A landscape with many valleys, sampled at points; each row gives a point and its height.
A ball rolls from a point to the lowest of its 2 nearest points, and stops where none of them is lower. Distance is the straight distance between rows; heights are no part of it.
pul: [179 193  97 146  80 122 131 116  83 110  99 109  51 107 143 125 155 129
  93 162  90 109 167 146  99]  h=521
Lel: [114 148 109 126 173 123 103 185 103 132 138 128 120 113 116 147 129 144
  85 123 113 110 131  62 113]  h=652
Ranip: [117 128 128 142  96 125 152  83 144 130 153 140 132 139 185 114 141 118
 147 164 139 115 164 187 131]  h=426
Takor: [147 165 194  99  97 170 163 117 117 118 139 117 153 166 196  40  73 132
 163 132 150 119 146 151 128]  h=647
bimop: [154 128 135 131 146 189 154 159 124 133 130  86 138 178 153  73  69 145
 167  99 140  96 112 114  81]  h=553
donif: [171 140 145 131  98 145 161 128 119 102 132 174 131 166 162  83  78 148
 115 163 137 125  97 186 125]  h=318
kese: [162 163 165 113  76 126 181  88 102  85 156 129 169 146 110  24 126  96
 135 136  76 194 115 142 135]  h=549
Lup: [147 181 205 107  94 149 163 103 109 103 151 111 172 164 173  30  88 100
 144 132 137 139 143 158 130]  h=616
Monas: [143 173  80 140 120 133 129 121 109 104 115 130  82 113 173 141 162 130
 117 146 119 110 164 167 111]  h=454
par: [131 108 142 102 141  59 125 121 106 133 194 116 163 137  92 153 100 114
  93 109 116 115 133  75 158]  h=332
somu: [129 125 108 145 145 160 120 140 152  97 118 163 115 134 157 143 144 145
 126 153 163 137 118 205 125]  h=288
vakot: [151  81  79 129  92 110 123  96 140 135  61 143 139 136  96 112 104 130
 163 119  97 129 115 132 101]  h=108
zetan: [140 155 104 146 153 138 122 176 113 140 140  96  97 119 135 144 139 137
 131 120  85  88 159  64  86]  h=604
zazas: [124 142  93 155 135  78 123 116 119 131 152 110 114 100  99 178 168 104
 113  89  91 122 128  81 127]  h=335
poz: [ 84 102 124 129 166 110 103 138 156 138 152 101 150 102  93 183 187  91
  96 140 162 146 128 143 164]  h=433
pulu: [101 119 147  98 123 189 140 154 140 147 130 141  94 129 171  93 100 182
 201 127 128 103 134 104  96]  h=279
Pov: [ 97 119 156 109 119 163 143 123 143 157 137 121 120 138 182  91  99 153
 216 121 128 105 145 116 106]  h=340
Lolo: [178 144 148 118 100 143 168 123 142  98 150 188 133 124 136 103 114 125
  84 192 168 168  95 206 160]  h=74
Movi: [ 99  95 156 119 162  98 107 158 127 146 163 142 164 135 111 139  81 136
  77 131 156 113 102  93 147]  h=213
moko: [155 175 188 116  87 128 174  89 104  95 161 124 175 161 137  27 111  93
 129 141 106 168 125 156 134]  h=583
der: [145 116 140 152 124 131 140 109 134 126 107 128 151 185 124  96  79 123
 163 126 118 119  86 164  97]  h=310
gidu: [130 143 146 139  78 120 170  62 123 122 172 138 151 142 164  83 145 105
 119 173 130 134 158 184 141]  h=456
Dusi: [167 118 130 141  99 139 147 110 138 103 114 176 124 160 133 113  97 135
 122 168 150 139  89 209 125]  h=238
Mada: [154 118 112 104 123  67 122 121  93 140 152 119 135 122  57 153 114 116
 103  92  81 127 121  41 127]  h=919
gumas: [133 118  89 114 132  83  95 143 108 136  98 142 122 102  54 157 124 125
  92 113 108 145 101  67 127]  h=770
ded: [ 80 112 132 132 167 121 103 165 138 143 152 146 153 124 124 140 122 136
 106 131 143 121 115  94 133]  h=133
ledag: [136 137 219 141 102 162 156 118 142 122 111 145 160 177 186  89  81 129
 172 144 157 115 133 177 142]  h=442
val: [104 117 147 141 136 134 146 112 147 153 149 104 153 154 174 104 107 122
 192 109 114 105 148 126 109]  h=403
Sifop: [151 150 148 135  67 121 189  57 105 100 171 136 166 134 113  46 158  96
 123 147  84 185 127 153 142]  h=512
mutak: [148 122  80 128 116  99 101 148 114 141  74 134 103 101  65 151 134 127
 122 104  83 135 117  64 103]  h=805
vidag: [103  88 139 162 146 146 118 143 177 133 126 137 140 152 113 164 167 103
 130 158 168 140 107 188 126]  h=393
zabag: [133 140  63 143 135 120 104 118 126 119  92 126  99 111  99 167 168 113
 126 119 116 139 110 142 112]  h=467
bufu: [ 93 151  97 126 190 150  87 147 121 125 107 103 135 100 124 173 189 128
  92 118 158 162 128 132 166]  h=313
gedo: [ 81 107 218 133 137 160 138 126 160 164 123 102 159 154 148 105  97 117
 218 106 143 124 133 104 129]  h=603
zek: [114 113 221 149 100 165 157 123 162 133 101 161 141 167 182 117 103 132
 187 157 163 117 139 174 146]  h=485
dibub: [171 128  95 130 132 121 129 147 100 146 119  95 113 132  71 133 107 130
 138 107  69 105 120  52  78]  h=878
Pidan: [ 62 101 156 137 152 156 108 167 158 146 134 162 137 126 145 126 126 156
 147 134 148 123 116 111 130]  h=206
nefa: [ 97 141  96 136 187 174  94 157 128 106  99 131 125 115 141 158 178 149
 107 126 159 158 122 159 142]  h=258
ror: [154 196  97 126 117 150 136 123  93  97 106 123  68  96 190 134 175 139
  97 154 129 130 189 174 131]  h=478
kel: [131  59  86 130 108 103 106  90 174 145  83 130 142 112  58 159 158  98
 146 121 123 151 110 134 129]  h=344
zef: [185 126  89 138  98 120 124 134 108 144  74  98  84 121  84 129 110 133
 152 116  60  99 140  72  73]  h=851
tumu: [136 149 106 136 121  57 115 116 107 130 145 110 103  92  74 180 169 104
  88  79  95 143 127  67 146]  h=286
nibef: [136 143 142 147  65 117 182  37 111 112 180 130 159 128 132  74 171  98
 108 164 117 153 145 175 139]  h=480
kif: [159 125 118 138 141 180 143 167 119 128 129 115 128 174 143  88  83 161
 147 120 119  88 101 118  75]  h=507
tarir: [162 152 108 117  94 133 149  91 127 103 154 163 124 118 138 116 149 113
  96 183 152 150 134 210 139]  h=187
tofon: [131 128  98 121 123  65 100 102 123 130 129 109 118  80  53 188 177  93
  87  90 120 156 114  94 167]  h=349
tusa: [102 100 172 123 159 106 141 120 136 156 192  87 185 151 119 120 104 102
 158  83 115 129 141  73 137]  h=429
kivis: [170 173 100 143  92 129 148 116  90 121 127 104  81 125 161 110 135 134
 118 157  83  74 170 128  85]  h=550
gubu: [138 162 116 100 146  54  99 121  96 119 135  92 113  90  94 196 156 107
  53  94 151 154 137 116 207]  h=159
viz: [139 127 178 160 121 145 146 114 144 124 115 137 159 192 160  99  84 122
 163 140 141 113 110 181 119]  h=387
Ven: [180 134 123 127 119 173 153 160 110 108 124 131 112 172 157  80  77 168
 132 142 115  87 107 148  82]  h=455
sogez: [132 140 122  93 159  50  98 135 103 108 144 109 121  98 110 196 125 120
  58 113 160 135 145 124 200]  h=95
supu: [ 61  94 197 129 127 148 133 127 166 170 132 135 133 138 144 123 118 133
 214 136 135 127 126 109 134]  h=569
gav: [135  77  84 122 114 126  92 101 167 135  78 126 130 102  57 171 173 100
 138 125 140 155 102 167 123]  h=384
zelis: [100 109 131 114 159  67 106 139 130 130 167 125 151 112  99 173 129 111
  74 137 152 129 129 108 174]  h=227
robiz: [175 214 112 151  96 137 132 122  81 106 100 100  41  97 168 128 175 132
  78 161 105 129 190 157 120]  h=500
Gor: [ 98 102 165 149 158 111 141 112 152 155 166  90 174 157 135 120 112 101
 177  95 109 121 135 103 123]  h=453
givi: [168 123  83 141  94  99 113 137 117 149  63 117  86 101  81 148 132 126
 138  98  66 122 139  64  91]  h=829
reduz: [113 150 102 123 175  96  95 166  98 125 125 128 121 106 101 163 135 132
  65 122 129 132 116  83 140]  h=683
topu: [ 57 122 132 104 178 161  96 182 122 131 112 150 111  90 145 127 134 180
 103 127 142 130 135  86 136]  h=109
Riru: [120 111 125 163 149 172 120 161 153  98 117 179 116 148 151 130 125 158
 118 139 155 129  96 188 121]  h=319
bepo: [122 127 120 108 149  61 110 137 104 129 174 127 142 115  94 169 120 117
  77 117 121 120 130  78 158]  h=285
Ditu: [ 57 127 124 114 188 181  97 174 120 113  88 146 112  94 151 132 156 184
  97 124 149 154 134 113 151]  h=162
fule: [138 128 155 119 132 206 153 158 134 138 124  99 132 167 176  67  74 159
 187  98 157  99 126 108  96]  h=593
susi: [121 138 194 110  83 153 164 109 142 129 141 172 132 140 200  81  98 146
 166 172 153 134 154 168 153]  h=739
Tipod: [131 155  71 151 139 126 121 128 121 113 113 129  96 121 147 155 159 126
 127 131 114 114 136 150 104]  h=425
Tem: [ 76 131 110 123 186 197 103 167 129 102  83 146 109 106 160 142 170 182
 114 122 154 160 139 149 149]  h=208
Geku: [119 130  81 133 155 114  92 154 109 123  95 140 117 111  71 156 138 133
  89 123 120 142  88  99 116]  h=728
zolek: [160 146  91 124 116 142 131 110 128  93 120 160 106 125 142 135 141 131
 111 167 151 139 123 213 122]  h=234
dutem: [152 157  96 149 123 130 141 134 107 134 134  95  92 129 160 133 134 131
 143 128  80  72 164 105  79]  h=575
didet: [147 153 174  93  88 174 167 131 118 126 147 140 132 153 204  51  80 158
 162 149 141 114 152 141 125]  h=675
gepiv: [112 131 202 129 141 172 139 122 154 141 119  81 162 161 164  85  78 110
 212  82 158 114 138 123 111]  h=641
zitel: [149 121  63 124 111 129  96 101 140 120  69 134 104 102  89 164 164 115
 135 123 133 148 111 171 115]  h=432
birit: [144  89 116 143 113 115 130 100 142 134  81 134 150 168  93 102  86 124
 168 122 107 133  85 149  99]  h=217
loma: [106 106 151  93 158 104 116 162 114 151 180 130 157 124 127 136  79 147
  93 118 147 107 133  65 145]  h=273
zin: [130 102 159 107 156  87 132 121 110 143 194  96 184 157  89 125  85 107
 118  93 117 129 125  69 140]  h=383
Leral: [153  87  62 134  80  95 110  85 158 148  59 131 123  89  96 155 159 109
 143  83 102 134 146 104 124]  h=235
fogub: [121 138 112 129 168 151 115 195 114 137 140 121 117 123 131 130 126 155
 113 125 108  94 138  63  92]  h=629
Vis: [116 128  87 153 139 103 110  92 149 126 139  95 117  93 102 194 200  91
 123 104 126 132 120 146 137]  h=439
zul: [167 133 151 136 115 172 156 153 122 108 127 161 124 174 177  81  73 167
 130 138 135 100  97 169 110]  h=392
Zub: [165 119 106 114 129  95 126 136  90 146 134 105 127 124  55 140 106 123
 123  92  74 121 120  34 102]  h=899
voser: [ 97 108 150  93 152 124 126 158 122 164 186 116 160 123 129 123  96 138
 138 106 135 113 144  48 133]  h=316
Mozu: [172 134 137 111  95 144 152  96 148 111 150 163 132 121 122 125 145 103
 101 193 173 163 119 233 144]  h=145
kab: [123 145  82 160 134 105 129 115 125 130 138 114 107 116 139 161 162 115
 136 110  93 102 139 114 104]  h=388
zon: [127 104 129 164 123 134 133 114 165 125 121 147 135 169 131 141 133 112
 145 159 150 128 103 196 117]  h=350
Rutup: [ 84 104 148 151 152 177 113 177 156 124 122 178 124 137 160 118 124 169
 137 129 149 120 109 142 122]  h=256
mub: [115 112 117 158 123 117 140  94 156 131 141 130 136 158 158 135 137 109
 154 150 130 113 133 178 117]  h=391
rido: [ 72 115 131 107 171 103  95 142 140 134 147 100 146  79 115 182 178 108
  87 136 171 150 149 126 192]  h=399
kisa: [179 121 166 136  82 137 167 104 142 105 117 181 138 159 122 103  94 121
 108 182 161 158  86 211 151]  h=164
zak: [ 77 115 143 101 160 169 110 187 129 148 138 146 115 104 142 110 112 181
 128 121 136 108 127  65 112]  h=171
nim: [ 85 149 117 104 186 127  90 138 116 138 120  88 142  81 127 182 185 122
  82 116 170 162 144 121 199]  h=359
Subit: [150  81  67 131  90  98 119  97 148 145  60 138 134 115  93 133 127 121
 155  98  91 130 135 102 111]  h=182
Novok: [ 96  98 114 145 159 121 102 136 162 132 136 117 144 124  84 174 178  96
 109 146 158 146 104 159 139]  h=435
sonir: [138  87  76 132  98  85 108  85 155 145  88 126 124  87  66 170 169 103
 137  85 102 147 122  97 136]  h=283
Kofu: [117 103 140  91 156  54 105 147 120 116 163 128 138 113 118 185  98 128
  69 132 163 116 142 120 189]  h=168
fem: [130 141 185  85  86 175 163 127 129 127 136 172 104 132 201  69  84 178
 177 159 143 120 141 147 130]  h=707
zuzi: [ 91 107 210 136 109 165 142 122 162 150 108 147 133 155 172 109 104 141
 215 143 149 119 131 145 132]  h=526
beru: [138 173 116 121 135  57 105 132  89 130 131  95  90  88  86 185 166 107
  57  79 122 160 136  82 178]  h=223
mer: [ 94 116 138 105 149 190 124 186 135 147 134 139 103 118 151 100 112 185
 161 122 126  99 133  71  93]  h=216
rofod: [123 120  93 141 131  85 107  91 143 130 134  95 117  83  66 194 199  88
 110  95 121 147 112 122 150]  h=402

Call two points neighbours if one is among the 2 nearest of the other. Go from one point of each pair to the other, from neighbour to neighbour, staying as low as possible. Name the highest point that can't be avoided.
ded / zon -> Gor
Lolo / vakot -> zabag
topu / zon -> Novok
Lolo / ded -> Riru
tumu / ded -> tusa

Where does a ball stop that starts at each point below?
zef -> tumu
moko -> zon
zek -> vakot
bufu -> topu
zin -> sogez
bimop -> Lolo
gav -> vakot
Gor -> topu
pul -> tumu
fule -> Lolo
zabag -> tumu
reduz -> tumu

Write out the way that a ball takes from each point below.
dibub -> zef > givi > mutak > gumas > Geku > reduz > Lel > fogub > zetan > dutem > kivis > pul > robiz > ror > Monas > Tipod > kab > zazas > tumu
tusa -> zin > par > bepo > zelis > Kofu > sogez
Takor -> Lup > moko > kese > Sifop > nibef > gidu > Ranip > mub > zon
somu -> zolek > tarir > Mozu > Lolo
rido -> nim > bufu > nefa > Tem > Ditu > topu
